Each row is a point on a tangle of strands that fork, close into loops and nearly touch. The rows are in no order.
Points whose rows are less than 9.16 apart are linked; no others are. Some points are linked to none.
Q424: [-1.25 -0.97  0.20 -1.52  5.40  1.63  1.61 -2.06 -0.49 -0.83  1.96 -2.42
 -2.19 -2.41  3.49 -7.43  3.04  6.35 -3.27 -1.78]
Q585: [-0.99  0.24  2.59  2.07  5.42  2.37  3.52 -5.42  1.36 -1.67 -0.66 -3.85
 -6.09  1.07 -0.66 -5.75  1.38  3.34  0.47 -2.71]
Q908: [-0.58 -0.20  2.23 -3.58 -1.92  0.06 -0.36 -4.02  5.29  0.83 -0.88  2.09
 -0.22 -0.32 -1.57  1.93  0.23 -4.63 -1.40  0.85]
Q471: [ 3.63 -2.90 -4.41 -2.88 -0.81  0.34  2.95 -0.32 -3.96  4.81 -2.25  1.02
  1.35 -1.00  0.79 -4.40 -1.62  2.90  0.59  0.83]
Q576: [-0.10 -2.66 -1.74 -2.73 -0.02  2.99  0.29  1.60 -2.66  1.77 -3.78  0.32
  5.57 -4.31 -1.20  1.13  1.49  0.41  4.59  2.47]
Q221: [-1.62 -0.58  0.36  2.24  1.08  0.32 -0.49  0.34  0.16  1.72 -1.25  2.17
  0.46 -0.83  3.32  5.87  1.50 -2.63  2.34  1.67]
Q588: [ 3.14 -1.18 -3.07 -0.79 -2.25  0.85  1.41 -2.99 -0.31  1.59 -4.67  3.48
 -0.88 -1.37  1.60  1.58 -1.84 -3.15  2.06 -0.70]
Q438: [-1.75  0.42 -0.39 -2.74 -1.92  0.04  3.80  1.57  1.27  1.53  2.01 -1.35
  1.50  0.29 -1.88  5.58 -0.52 -5.77  0.39  2.22]
Q139: [ 1.08  0.18  1.31  1.49 -2.32 -3.18 -2.95  0.52  1.50 -0.30 -1.47 -0.42
  2.77  5.28 -5.01  1.31 -1.44 -1.81 -0.12  0.34]
Q735: [ 2.05  1.78 -1.17  1.89 -1.30  0.65  1.09 -3.73 -0.24 -2.90  0.74  1.81
 -2.12  3.06  0.38  3.52 -2.24 -1.25 -3.05 -2.44]
Q336: [-0.84  4.57 -1.74 -0.52 -0.02 -1.97 -0.64  3.63 -2.65 -1.61  8.89  1.27
 -0.06  0.60  2.30 -1.10  0.42 -2.66 -0.69  2.69]
Q988: [-0.04  1.48 -0.48 -0.01 -5.13 -2.93  1.00 -1.44  1.47  1.92 -0.78 -1.53
  1.06  3.53  0.97  2.37  2.88 -4.46  3.08  5.27]
Q541: [-3.03  1.01 -1.45  0.43 -4.73 -6.82  3.93 -0.22  2.59 -0.93 -2.18  1.07
  1.55  2.73 -4.21  4.44  2.05 -1.49  6.09  1.47]
Q765: [-1.57 -2.33  1.82 -1.93  0.96  2.79 -1.06  4.61  1.48  1.89 -1.85  0.15
  0.39  0.76  2.23 -2.12  0.08  2.25 -2.92 -2.75]
Q644: [ 0.12  2.15  3.16 -3.35 -1.43 -1.57 -1.15  0.53  3.66 -1.79  1.97 -1.21
  2.55  1.15 -3.41  0.22 -1.96  0.27 -5.87  2.20]
Q179: [ 0.16  0.16  1.68  0.98  2.74 -0.48 -4.66 -2.69  0.16 -1.15 -2.32 -0.08
 -0.22  2.03  0.51  1.15  2.24  2.06 -6.09 -1.30]
Q763: [ 1.72 -0.58  2.17 -3.74 -2.74 -0.45 -1.47 -1.61  2.23  0.52 -1.38  2.30
 -1.62  0.76  0.77 -3.15 -1.11 -2.79 -2.36 -2.09]
Q453: [ 2.28 -1.87  0.87 -2.30 -2.25 -0.13  1.82  0.82  0.95 -0.54 -3.03  0.26
  3.10 -1.85 -3.73  1.30 -3.23 -1.91  2.64 -0.86]
Q934: [ 2.03 -0.84 -4.07  4.09 -1.06 -1.56 -0.63  0.17 -2.82 -2.41 -5.96 -1.44
  3.65  2.20 -0.80  2.72 -1.69 -1.62  3.45 -0.81]
Q455: [ 1.11  1.97  1.47  0.94 -2.30 -2.98 -1.17 -0.58  2.45  0.65 -0.62  0.96
  0.87  2.74  2.72  0.04 -1.30  1.24 -1.66  3.81]
Q98: [-2.19 -1.73  3.51  0.30  1.17 -0.61 -2.30  1.53  4.99  3.05 -0.74  2.53
 -0.88 -1.51  0.89  0.05 -1.99  0.44  0.99  1.74]
Q31: [ 1.16 -0.78  1.85 -0.32  1.53  2.49 -0.57 -0.62  0.74  0.18  3.00  2.08
  1.14 -5.24  0.95 -0.44 -0.59 -3.49 -0.02  0.39]
Q584: [-2.36  0.16  0.00 -1.92 -4.40 -3.39  0.09 -0.92  6.37 -0.73 -5.02  2.07
  1.60  5.06 -2.88  0.69  0.10 -1.39  1.15 -1.18]
Q29: [-2.66  2.23 -0.37 -2.72 -0.73 -3.39 -0.62  3.59 -2.97  0.26  6.21 -1.04
  0.92 -1.24  1.72  1.19  2.27 -6.23  1.46  4.66]
Q196: [-1.51 -1.34 -6.05 -1.93 -1.04  4.69 -0.36  0.30 -1.95  1.60 -3.00  1.83
  1.95 -2.55 -2.83 -0.91 -3.34  3.79  3.16 -1.44]
Q280: [ 0.55 -2.70 -2.37  4.01  2.44  2.93 -0.69 -0.83  0.25  1.71 -3.54  1.28
  0.34  2.18  0.83  2.32  0.02  0.05 -0.93 -3.34]
Q866: [ 3.24  0.02  1.92  5.61  3.29  0.45  2.99 -1.83 -5.71 -0.59  3.42 -0.64
 -0.98 -2.09  0.87 -0.20  0.02 -0.07  3.52 -1.05]
Q302: [-0.69 -2.80  1.55  0.60  0.54  2.87 -1.04 -1.93  5.60  2.29  0.79 -0.78
 -1.00 -0.04 -0.95  1.13 -0.63 -3.37 -2.73 -1.89]
Q972: [ 0.55  0.17  1.13 -0.61 -1.13 -3.45  2.80  1.95  1.00  1.87  1.95  2.03
 -1.50  2.35 -0.84  1.14 -3.84 -2.14 -1.27 -1.38]
Q412: [-1.91  2.62 -1.85  1.70  0.18 -1.47 -0.43  4.32  1.48  1.00  3.52  0.56
 -0.92  4.78 -1.18  3.01 -2.49  2.66 -2.81  1.20]
Q744: [-0.82 -0.72 -3.83 -3.38 -2.83  1.54  2.02 -1.77  1.11 -1.36 -7.06  2.28
  4.43  1.40 -2.82 -0.94  1.65 -3.31  3.18 -2.83]
Q178: [ 0.80  0.35  1.57 -0.75 -1.37  3.26  1.53  2.24 -2.80 -2.36  3.24 -2.08
  2.65  2.73 -0.82 -0.32  0.46 -0.06 -1.89 -2.82]
Q755: [-1.51  2.26  1.90 -1.21  0.77  0.42  0.77  2.00  1.73 -1.12  5.79  0.93
  2.30 -4.27  0.64  3.13 -2.14 -2.44  0.61  3.15]
Q804: [-3.03  0.95 -0.36 -2.04 -3.88 -2.26  1.10 -1.68  7.07  1.92 -0.78  2.61
 -0.62  2.67 -2.06  3.04  0.61 -2.56  0.75  2.49]
Q411: [ 1.22 -4.16 -1.82 -0.87  1.66  3.36 -3.97 -4.47  0.68  3.85 -2.28 -1.27
 -0.81 -1.54  1.50 -4.05  2.19 -0.05 -2.57 -1.75]
Q965: [-0.65  0.10  2.80  0.41  0.72  0.12 -5.39 -1.35  1.00 -1.03  2.08 -5.08
 -3.52 -0.69  2.28 -3.10  2.10  0.86 -2.97 -2.76]
Q45: [-1.85 -3.31 -3.73 -2.08  1.12  4.02 -4.72 -1.88  0.98  3.02 -6.16 -0.09
  0.99 -0.52 -2.91 -2.82  1.98  0.77 -0.62 -2.15]
Q100: [ 1.75  1.76  1.90  3.13  0.28  1.46 -0.49 -3.36  2.62 -2.35  3.78 -2.55
 -1.12 -1.78 -1.55  0.23 -3.92  2.83 -2.47 -0.73]
Q665: [ 2.22 -1.05 -0.69  2.89  2.70  2.18 -2.19  0.77 -2.53  1.00 -1.35  3.13
 -0.63 -2.33 -1.12 -1.59 -1.69  4.86  1.67 -2.00]
Q507: [-3.63 -0.68  2.11 -1.67 -1.29  0.58  1.58  4.15  4.58  1.70 -2.89  3.17
  1.05  0.20  2.50  1.06 -0.55  1.31  2.41  0.81]
Q876: [ 2.44 -0.56  1.19  2.07 -0.84 -0.64  3.53  0.40  0.45  1.78  1.90  0.07
 -2.88 -0.64  2.29 -3.15 -3.50  0.42 -0.44 -1.97]
Q817: [-3.03  1.71  4.37  1.69  5.38 -4.35 -0.92 -1.32  2.01 -3.39  4.23 -1.42
 -5.26 -0.25  2.08 -4.35  0.64  3.55 -2.36 -2.02]
Q317: [-0.82  1.18 -0.70  5.06  5.41 -3.23  0.78 -1.89  0.85  0.25  9.15  1.53
 -1.68 -0.18  0.88 -1.61  0.08 -1.77 -0.83  1.69]
Q339: [ 2.60 -1.36 -0.45  4.30 -0.56  0.41  2.48  0.89 -3.01 -0.34  1.40 -1.89
 -0.24 -1.00 -0.24  3.58 -2.99 -0.24  3.62 -1.71]
Q609: [-1.13  2.71 -0.71  1.64  1.35 -1.80 -0.27  1.10  4.73  0.62  8.10 -1.82
 -2.32 -0.80  1.75 -0.96 -3.83  1.22 -3.52  2.92]
Q417: [ 2.86  1.13  1.31 -0.28  1.24 -2.91  6.89  1.13 -4.06 -1.66  1.21 -0.54
  1.05  0.25  1.76  1.14 -0.26  1.66 -1.78  0.14]
Q836: [ 3.68  2.90  1.67  0.57 -1.48 -0.40 -0.88 -0.02 -1.97 -2.17  0.77  1.95
  1.59 -0.05  3.24  0.70 -0.38  0.59 -0.48  2.15]
Q201: [ 2.15 -0.28  2.76  2.65  0.98 -1.47  6.10 -2.12 -0.66 -0.77  2.03 -0.66
 -2.56  3.35 -1.49 -2.72 -1.94  1.99 -1.26 -2.61]
Q478: [-2.30 -0.06  2.95 -2.54  1.65 -3.89 -2.29  0.77  4.06 -0.06  3.75 -0.63
 -4.11 -0.41 -1.88 -1.09 -1.96 -1.34 -5.69 -2.69]
Q193: [ 0.20  0.47  2.57  4.81  4.28 -2.90  1.45  1.76 -4.58 -0.16  5.46 -0.55
  0.64 -1.73 -0.41  1.75 -0.23 -2.19  1.58  1.40]
Q656: [-1.05  1.02 -2.57  0.99 -3.70 -2.57 -0.48 -0.50 -2.04 -5.03 -5.29 -1.81
  2.86  2.10 -2.32  4.04  0.00 -4.64  5.52 -0.67]
Q353: [-1.01 -0.58  0.30 -3.32 -1.72  0.55 -0.54  2.68  0.79  1.71 -6.18  5.11
  1.17 -0.47  1.05 -1.27  1.17  0.51  4.70  0.91]
Q758: [ 1.04  1.70 -0.83  2.42  0.11 -2.57 -2.54  0.96  0.56  3.64  4.94  1.47
 -2.25  1.65 -2.10  2.30 -1.29 -4.33  1.18  2.94]
Q981: [ 0.42 -3.30 -1.79 -0.04  3.83  0.40 -4.30 -2.19 -0.63  3.18 -1.04 -5.92
 -2.91 -2.87  0.41 -5.76  1.67  6.33 -0.79 -2.23]
Q373: [-2.48 -2.24 -3.22 -2.52  3.74  3.43 -2.69 -1.05  0.25 -0.18 -2.96 -3.07
 -0.73 -3.24 -0.46 -1.10  1.40  6.65 -4.67 -2.02]
Q738: [-0.89 -3.42 -3.28 -3.93 -1.90  4.54 -1.43 -0.05  1.20  2.58 -4.45  2.19
  0.64 -1.42 -4.16 -2.97 -1.84 -0.33  2.89 -2.43]
Q862: [-1.63 -1.03 -0.52 -0.64 -2.97  1.76 -3.26  1.33  4.58 -2.23 -7.32 -1.93
  2.71  1.07 -0.41 -2.19 -1.59  3.92  1.02 -0.24]
Q878: [ 0.99 -1.95 -4.21 -0.66  3.23  4.60 -0.84 -6.19 -2.20  3.08  1.10  0.70
 -2.47 -1.87 -0.39 -5.83  2.09  2.45 -3.06 -2.03]
Q774: [-0.57 -2.70  0.29 -1.26  3.00 -0.30 -5.22 -0.68  1.37  0.69 -5.43 -2.64
  0.24 -0.50  1.33 -1.63  3.31  4.60 -5.22 -0.47]
Q716: [-0.25 -0.07 -0.45 -2.97 -2.44  1.12  1.16  1.96 -1.66 -0.76 -4.59  1.75
  1.06 -4.36  0.65  2.11  1.37 -0.45  7.04  1.60]
Q334: [ 0.56 -0.09  1.86  0.23 -1.82 -1.50 -0.67 -1.59  3.83 -0.29 -0.57 -2.31
 -0.55 -0.41  4.37 -1.51 -1.52  3.10 -5.43  2.18]
Q671: [-1.83  1.75  2.65 -3.70 -2.17  0.33  1.47  1.36 -0.03 -1.74  1.56  2.71
  0.97 -2.71 -1.48  4.87 -0.16 -4.42  2.76  0.80]
Q366: [-0.36  0.54 -1.16  3.17 -1.22 -2.13  2.46  2.27 -6.26 -1.12  5.58 -5.44
 -1.77  1.36  2.68  2.86  1.11 -2.05  0.39  1.56]
Q693: [ 5.27 -2.09 -0.24 -0.24 -0.15 -0.26  3.52  2.05 -5.15  1.97 -0.12 -1.33
  2.52 -2.34  0.95 -4.02 -0.65  2.07  1.00  0.53]
Q592: [ 1.78 -1.58 -0.27 -0.59  1.59  4.07 -1.33 -0.36 -2.62  2.13 -0.39  1.39
  3.72 -4.49  0.67 -1.86  2.25 -1.88  1.60  1.36]
Q883: [ 1.35 -3.50 -3.75  0.53  2.22  4.23  2.57  0.10 -4.54  3.24 -1.04  0.24
 -0.73 -1.20 -1.46 -1.22  0.35  0.19  2.11 -4.31]
Q458: [-0.37 -1.36  3.02 -2.65  2.37 -0.34  2.32  5.98 -1.39  0.78  0.93  2.40
  1.91 -1.92  1.51 -1.10 -0.53  0.09 -1.21 -1.24]
Q928: [ 0.33 -2.97  2.08 -0.50  4.48  0.43  1.42  3.35 -2.59  2.13  2.27  1.98
 -0.18 -1.37 -0.50 -6.01  0.61  0.76  0.24 -3.70]
Q26: [-1.42 -1.79 -0.28 -1.11  0.84  5.05 -3.92 -0.98  0.85  2.16 -4.24  2.06
  2.64 -1.08  0.12 -0.86  4.14 -1.42  1.66  0.09]
Q189: [ 0.88 -1.59 -0.07  1.36 -1.89  3.13 -1.40 -2.73  4.59  0.10 -2.29 -5.05
 -0.85 -0.66  2.54 -1.56 -2.31  2.89 -2.24 -1.46]
Q169: [ 1.73 -0.61 -0.35  5.31  3.56  1.97  1.85 -2.17 -1.89  0.00 -0.95  0.51
  0.90  2.46  3.06  0.67  2.12  3.73 -2.44 -1.36]
Q63: [-0.42  1.79  0.81 -0.95  2.15  4.56  0.97  0.12 -1.30 -2.67  1.69  0.60
 -2.89 -2.26  2.56 -3.92  0.34  5.95 -3.23 -3.28]
Q265: [ 2.07  0.01  0.17  1.95 -2.71  1.72 -4.65 -1.48  2.54 -1.64 -4.24 -1.12
 -0.98 -1.25  0.75 -1.77 -3.26  4.38  0.03 -0.10]
Q391: [ 1.48 -0.09 -1.48 -1.08  2.00  2.54  0.61 -4.22 -2.13  0.66 -0.77  2.17
 -3.33  1.01  0.18 -2.11  1.44 -0.02 -3.31 -4.99]
Q971: [-2.11  3.69 -3.10 -2.47 -3.57 -3.51  1.29  2.80 -0.28  0.59  2.07 -3.76
 -2.21 -1.07 -4.58  4.10  2.89 -2.96  5.39  5.69]
Q941: [ 3.22 -0.59  2.32  0.66  3.52 -0.53  7.57 -0.33 -3.97 -0.52  3.34 -0.10
 -0.30 -0.55  1.46 -7.38  1.06  1.12  0.95 -0.44]
Q894: [-2.43 -1.92  1.46  0.25 -4.21 -1.12  1.66  3.57  0.16  1.03 -2.60 -1.63
  0.13 -1.74  2.17  3.30  0.59 -2.71  7.56  2.02]
Q323: [-1.25  2.79 -2.73 -1.82 -2.89 -3.13 -0.61  1.26 -2.49 -1.36  0.38 -1.77
 -0.67  2.35 -3.93  6.23  2.47 -4.05  2.26  3.49]
Q25: [ 0.60 -1.64 -1.18  0.85  3.46  1.47 -0.95  0.03 -0.33  2.79  0.23  1.83
  1.09 -2.38  4.54 -6.18  0.48  2.52 -1.61  0.81]
Q664: [ 1.31  1.14  2.56 -0.37  2.75  0.90 -0.23 -1.81 -2.34 -1.47  3.01  4.52
 -2.47 -0.99  0.32 -4.18  2.02 -1.56 -2.68 -3.22]
Q580: [-0.15 -0.19  1.96 -1.30  0.24  2.15 -2.50 -1.27  3.93 -2.13 -4.36  2.38
  3.35 -3.01 -3.58  1.18 -0.23  1.66  0.75  2.24]
Q523: [-1.61 -1.34 -0.16 -0.97 -1.96  1.39 -4.02 -4.16  4.58 -2.37 -5.40 -0.75
 -0.67  1.53 -2.65  0.06 -0.43 -2.21 -0.43 -3.67]
Q497: [-4.38  3.04  3.21 -1.90 -1.06 -2.17 -2.76  1.44  4.32  0.83  3.22  4.05
  0.84 -1.44 -0.62  0.96  1.78 -1.35  2.85  4.62]
Q371: [ 0.47  1.87  1.10 -1.05 -3.54  2.37 -1.13  4.20 -1.69 -2.76 -2.29 -1.00
  4.34  3.53  0.72  0.47 -0.29  1.29  0.79 -1.42]
Q328: [ 1.54 -1.05 -0.31  2.26 -0.76 -1.06 -1.46 -1.72  1.07  0.10 -6.80  1.68
  3.31  1.61 -0.77  2.76  0.82 -1.15  4.06  2.10]
Q743: [ 0.37  3.05 -2.77  2.38 -2.01  1.47  0.39 -0.97  0.03 -1.04  2.73 -1.44
 -0.34  3.19  2.70  4.91 -0.04 -1.14 -1.84  1.82]
Q62: [ 1.14 -1.52 -6.26  0.23  0.03 -0.17  0.54  1.71 -4.78  0.34 -6.84  0.89
  3.52  1.23 -0.14  0.10 -0.45  1.07  2.53 -0.74]
Q844: [ 1.50 -2.33 -2.99 -1.50  0.95  0.46  3.47  1.57 -8.53 -3.27 -3.54 -3.20
  1.42 -2.85 -0.24  3.32  1.48  0.11 -0.22 -0.53]
Q263: [ 2.71  2.61  2.28  2.67 -2.28 -0.42 -4.53 -2.69  2.04 -0.71  3.15 -0.21
 -0.55  0.35 -2.52  1.39 -3.53 -0.14 -0.33  1.72]
Q489: [ 3.33 -1.73  1.06  2.25  1.69 -0.11  3.53  0.15 -5.60  0.21  3.65 -2.08
  1.15 -4.14  1.80 -5.05  0.57 -0.64  3.50 -0.22]
Q542: [ 2.76 -0.84  0.99 -1.43  2.15  1.80  2.46 -1.42 -1.43 -1.07  1.14 -0.27
  0.65 -3.12 -3.27 -3.11 -0.70  2.39 -3.40 -1.77]
Q246: [-0.77 -1.11  2.13  1.34  0.48  1.04 -2.00  0.25  2.42  0.67  3.86 -0.37
 -3.23 -0.40  3.45 -4.17 -1.03 -0.66 -2.31 -3.35]
Q869: [ 0.78  1.98 -0.22  1.84  3.74 -4.91  0.78  0.01  0.30  0.43  6.62  2.35
  1.38 -1.43  0.86  1.23 -1.46 -2.97 -3.14  4.62]
Q446: [-2.60  4.98 -0.51 -1.08 -3.38 -1.27 -3.43  3.41  3.28  2.33  4.93  1.46
 -1.44  2.21 -0.03 -0.77  1.66 -2.38  3.39  5.00]
Q486: [-0.09 -1.37 -0.96  0.99 -3.65 -0.16  0.76 -3.51  3.33  2.03 -4.93  2.89
  0.80 -0.22  1.83  1.28  1.47 -2.55  5.91  1.82]
Q222: [-2.70  0.32 -1.97  0.26 -3.67 -4.61  1.19  1.08 -0.67  1.77 -0.58 -1.63
 -1.55 -0.54  2.52  5.42  3.86 -4.84  3.95  6.90]
Q620: [-1.29  1.36  3.14  3.82  5.43 -1.70  0.86 -0.51  0.30 -2.39  5.59  1.22
 -1.12  0.88  1.93 -3.26  1.22  1.78 -1.74  0.16]
Q56: [ 0.94  1.82  1.59  1.45 -0.47 -0.74  4.89  1.61 -5.51 -2.68  4.32 -2.69
  0.02  3.49  1.18  0.87  1.87 -0.03 -0.42 -1.49]
Q889: [-1.26  0.72 -2.89 -2.99  3.38  5.34  0.58 -1.18 -1.19 -0.82 -1.31  1.92
  0.40 -3.78  1.21 -1.00  0.57  5.77 -3.63 -1.32]
Q739: [ 0.46 -2.38  0.99  1.06  1.97  0.38 -2.81 -0.85  0.54 -1.27 -3.14 -0.99
 -3.81  0.34 -1.72 -1.31 -1.71  3.41 -2.66 -6.18]
Q166: [ 2.87  0.90 -1.01  2.34  3.11  2.28  4.17 -3.52 -3.17 -0.58 -1.13  0.28
 -1.41  0.92  1.86 -4.69  2.20  5.13 -0.13 -0.70]
Q284: [-1.54  0.43  0.50 -2.67 -3.00  0.04  0.52 -0.75 -0.51 -3.57 -4.42  1.71
  3.20  1.56 -3.06  3.22  3.32 -4.41  3.39 -1.19]
Q991: [ 2.11  3.34 -2.64  1.09 -2.69 -2.60 -1.82  0.01 -2.42 -1.58  0.27  0.47
  0.94  5.70 -3.35  4.10 -1.30 -3.65  0.41  1.27]
Q703: [-1.56 -1.88 -0.32 -1.61 -0.50 -1.11  2.85  3.15 -5.05 -2.43 -2.36 -1.85
 -0.05 -2.60  0.11  5.97 -0.30 -2.33  1.14  0.16]
Q324: [ 1.75 -0.75  2.85 -0.88 -3.21 -2.39 -0.19  0.36  0.39  2.44 -1.21 -0.02
  2.72  0.98  0.19 -0.70  1.39 -4.54  2.39  2.70]
Q392: [ 0.08 -0.99  2.29 -0.84 -2.05 -1.89 -0.06  4.07 -2.85  1.34  2.82 -3.13
  2.98  0.93  0.82  0.74  2.48 -6.10  2.31  3.89]
Q158: [-1.24 -1.36 -1.04  0.65  3.82  3.28  0.27 -2.45 -0.01 -0.64 -1.38 -3.49
 -5.26  0.49 -2.26 -3.71  1.75  5.34 -1.31 -6.32]
Q780: [-1.01 -1.44  2.74 -1.84  3.61 -1.64 -1.09 -1.55  1.12 -1.58  1.88 -5.90
 -3.09 -2.21  3.84 -6.15  3.21  3.18 -3.76 -3.97]
Q445: [-1.72  2.33 -2.05 -0.53 -4.37 -4.11  2.21  1.55  2.49 -1.35 -2.78  1.64
 -0.27  1.78 -1.44  6.65 -3.19 -0.89  4.63  2.00]
Q802: [-1.64 -2.08 -0.44  2.53  1.72  1.20 -0.78  0.03  3.51  1.52  0.10  0.64
 -0.18  2.56 -1.09  6.01 -1.04 -2.44 -0.30 -1.09]
Q680: [-1.42 -1.59 -0.42 -0.80 -3.15 -3.93  0.98  1.05 -3.83 -0.49 -0.18 -2.72
 -3.29 -3.25  1.69  5.09 -0.13 -5.08  2.44  3.38]
Q668: [-0.55 -2.10 -4.55  0.29  1.68  4.17 -2.10 -1.36 -2.13  3.45 -0.65  0.22
  0.00 -1.69 -2.15 -2.82 -2.27  7.13  0.64 -0.39]
Q893: [-1.76  0.09  1.68  0.42  0.25 -0.53 -2.79 -0.82  3.13  1.60  4.92 -1.00
  1.80 -0.51  1.13 -1.56  0.61 -2.47 -2.20  4.92]
Q347: [-1.04 -0.48  1.00  0.97 -1.00 -1.63  1.12  2.35  2.73  0.93  3.05 -1.68
 -3.12  4.70 -2.09  0.44 -3.39  2.03 -3.42 -2.50]
Q921: [ 0.37  0.52  1.86 -1.37  0.10  0.00  3.10  1.71  2.07 -1.81  0.01  0.11
  3.00 -0.08 -1.80  2.48 -3.81  2.23 -4.14  0.87]
Q772: [-1.79  2.76 -0.07 -3.37 -3.89 -1.41 -1.68  0.96  5.26  0.73  1.84 -0.49
 -0.15  3.37 -4.04  0.82 -0.73 -1.08 -2.27  2.63]
Q564: [ 2.46  2.01  2.68  0.99 -0.78 -1.29  0.51  0.16 -2.48 -2.14 -0.02  1.58
 -1.15  3.01  3.03 -3.70  0.64  3.19 -3.16 -1.39]
Q575: [-0.46  3.83 -1.39 -0.35 -1.64 -3.43  1.76  5.03 -0.85 -0.63  1.22  0.41
 -0.29  1.62 -0.81  6.04 -2.84  1.04  1.02  2.50]
Q778: [ 0.98 -1.40  1.35  0.97 -0.21  0.29 -3.06  0.06 -0.39 -1.56 -0.99 -0.27
  0.55  3.42 -4.83 -0.78 -0.94 -0.84 -2.84 -4.68]
Q483: [-0.68  2.38  1.67  1.83  0.58 -2.28 -2.34 -2.75  4.26 -1.55  4.09 -4.51
 -3.45 -0.23  1.25 -0.31 -2.27  4.05 -5.46  1.43]
Q944: [ 2.94 -1.57 -2.37 -0.02 -0.38  2.31  3.25 -0.34 -3.55 -0.08 -0.81  1.27
 -1.10 -2.76 -0.13  2.33 -1.95 -2.16  1.34 -3.47]
Q996: [-3.03 -1.11  3.14 -2.92 -1.90  3.16 -4.47  1.66  3.95 -1.15 -2.96 -1.65
  0.92  0.47  0.21 -0.56  0.40  2.15 -1.16 -0.98]
Q306: [ 1.61 -0.53 -4.25  2.06  2.34  3.49  2.09 -3.72 -4.04  1.70  0.58 -0.19
 -1.00  0.03 -0.93 -5.59 -0.06  8.32  1.51  0.79]
Q783: [-2.71  4.03 -3.03 -2.19 -4.83 -0.60  0.88  3.75  3.28  2.29  3.28 -0.96
 -1.15  1.24 -0.33  3.51  1.85 -2.73  5.10  4.64]
Q685: [ 0.56 -0.39 -0.47  1.60  2.44 -1.24  1.10  1.47 -4.39  1.58 -2.15  1.40
  1.09 -0.82  5.59  2.33  3.22 -1.15  0.38  1.56]
Q557: [ 1.60 -0.38 -2.08 -0.41  0.22  0.48 -0.37  2.20 -2.93 -3.27 -5.46  1.33
  3.72  2.22 -0.75 -0.86 -0.90  2.60 -0.99 -2.88]
Q711: [ 1.16  1.36  2.32  2.87  4.59  2.38  0.35 -1.79 -2.35 -2.31  5.05  0.18
  2.74 -2.26  2.39 -1.96  2.54  0.75 -2.54  1.10]
Q479: [-0.07  2.08 -0.86  1.15  3.17 -5.20  1.34  2.14 -3.61  0.81  5.62 -1.63
  0.37 -1.60 -2.03  4.24  0.11 -2.33 -0.92  4.39]
Q806: [-3.53  1.16  3.10 -1.78 -1.32 -0.50 -5.86 -1.39  5.26 -1.76 -3.69  0.47
 -0.75  1.80 -1.52  1.44  2.13 -0.21 -0.47 -0.18]
Q863: [-0.54  1.47  0.20 -1.55 -2.84  0.37 -3.16  0.60  0.97 -1.43 -4.30  5.57
 -1.72  1.37  0.83  0.48 -0.12 -1.17  3.86 -1.50]
Q666: [ 0.84  3.13  0.67  1.00  0.81 -0.18  0.89 -2.13 -0.97 -1.20  5.71  2.71
 -3.35  1.35  0.72  1.06  0.03 -2.39 -3.27 -1.92]

How many points has the smallest loop of links through each point below? Write none if it is on no loop.
Q862: none
Q489: none
Q391: none
Q778: none

A tip is a point with one link. Name the tips that can be reached along the links from each point below, in the order of the rows.
Q412: Q541, Q179, Q201
Q29: Q336, Q844
Q991: Q585, Q497
Q862: Q609, Q928, Q523, Q263, Q564

A fork is a point with three links, a tip a point with one. Leave the first point through the second and follow the links. Name the first fork or tip that comes.
Q585 / Q158: Q497
Q179 / Q774: Q876
Q497 / Q446: Q585

Name the points in between on the shortest way along the links from the first point to the second, in order.
Q523 / Q564: Q806 > Q996 > Q862 > Q265 > Q189 > Q334 > Q455 > Q836
Q576 / Q280: Q592 > Q26 > Q45 > Q738 > Q196 > Q668 > Q306 > Q166 > Q169
Q62 / Q711: Q934 > Q328 > Q486 > Q588 > Q944 > Q339 > Q866 > Q193 > Q479 > Q869 > Q317 > Q620
Q347 / Q179: Q972 > Q876 > Q246 > Q965 > Q780 > Q424 > Q63 > Q889 > Q373 > Q774
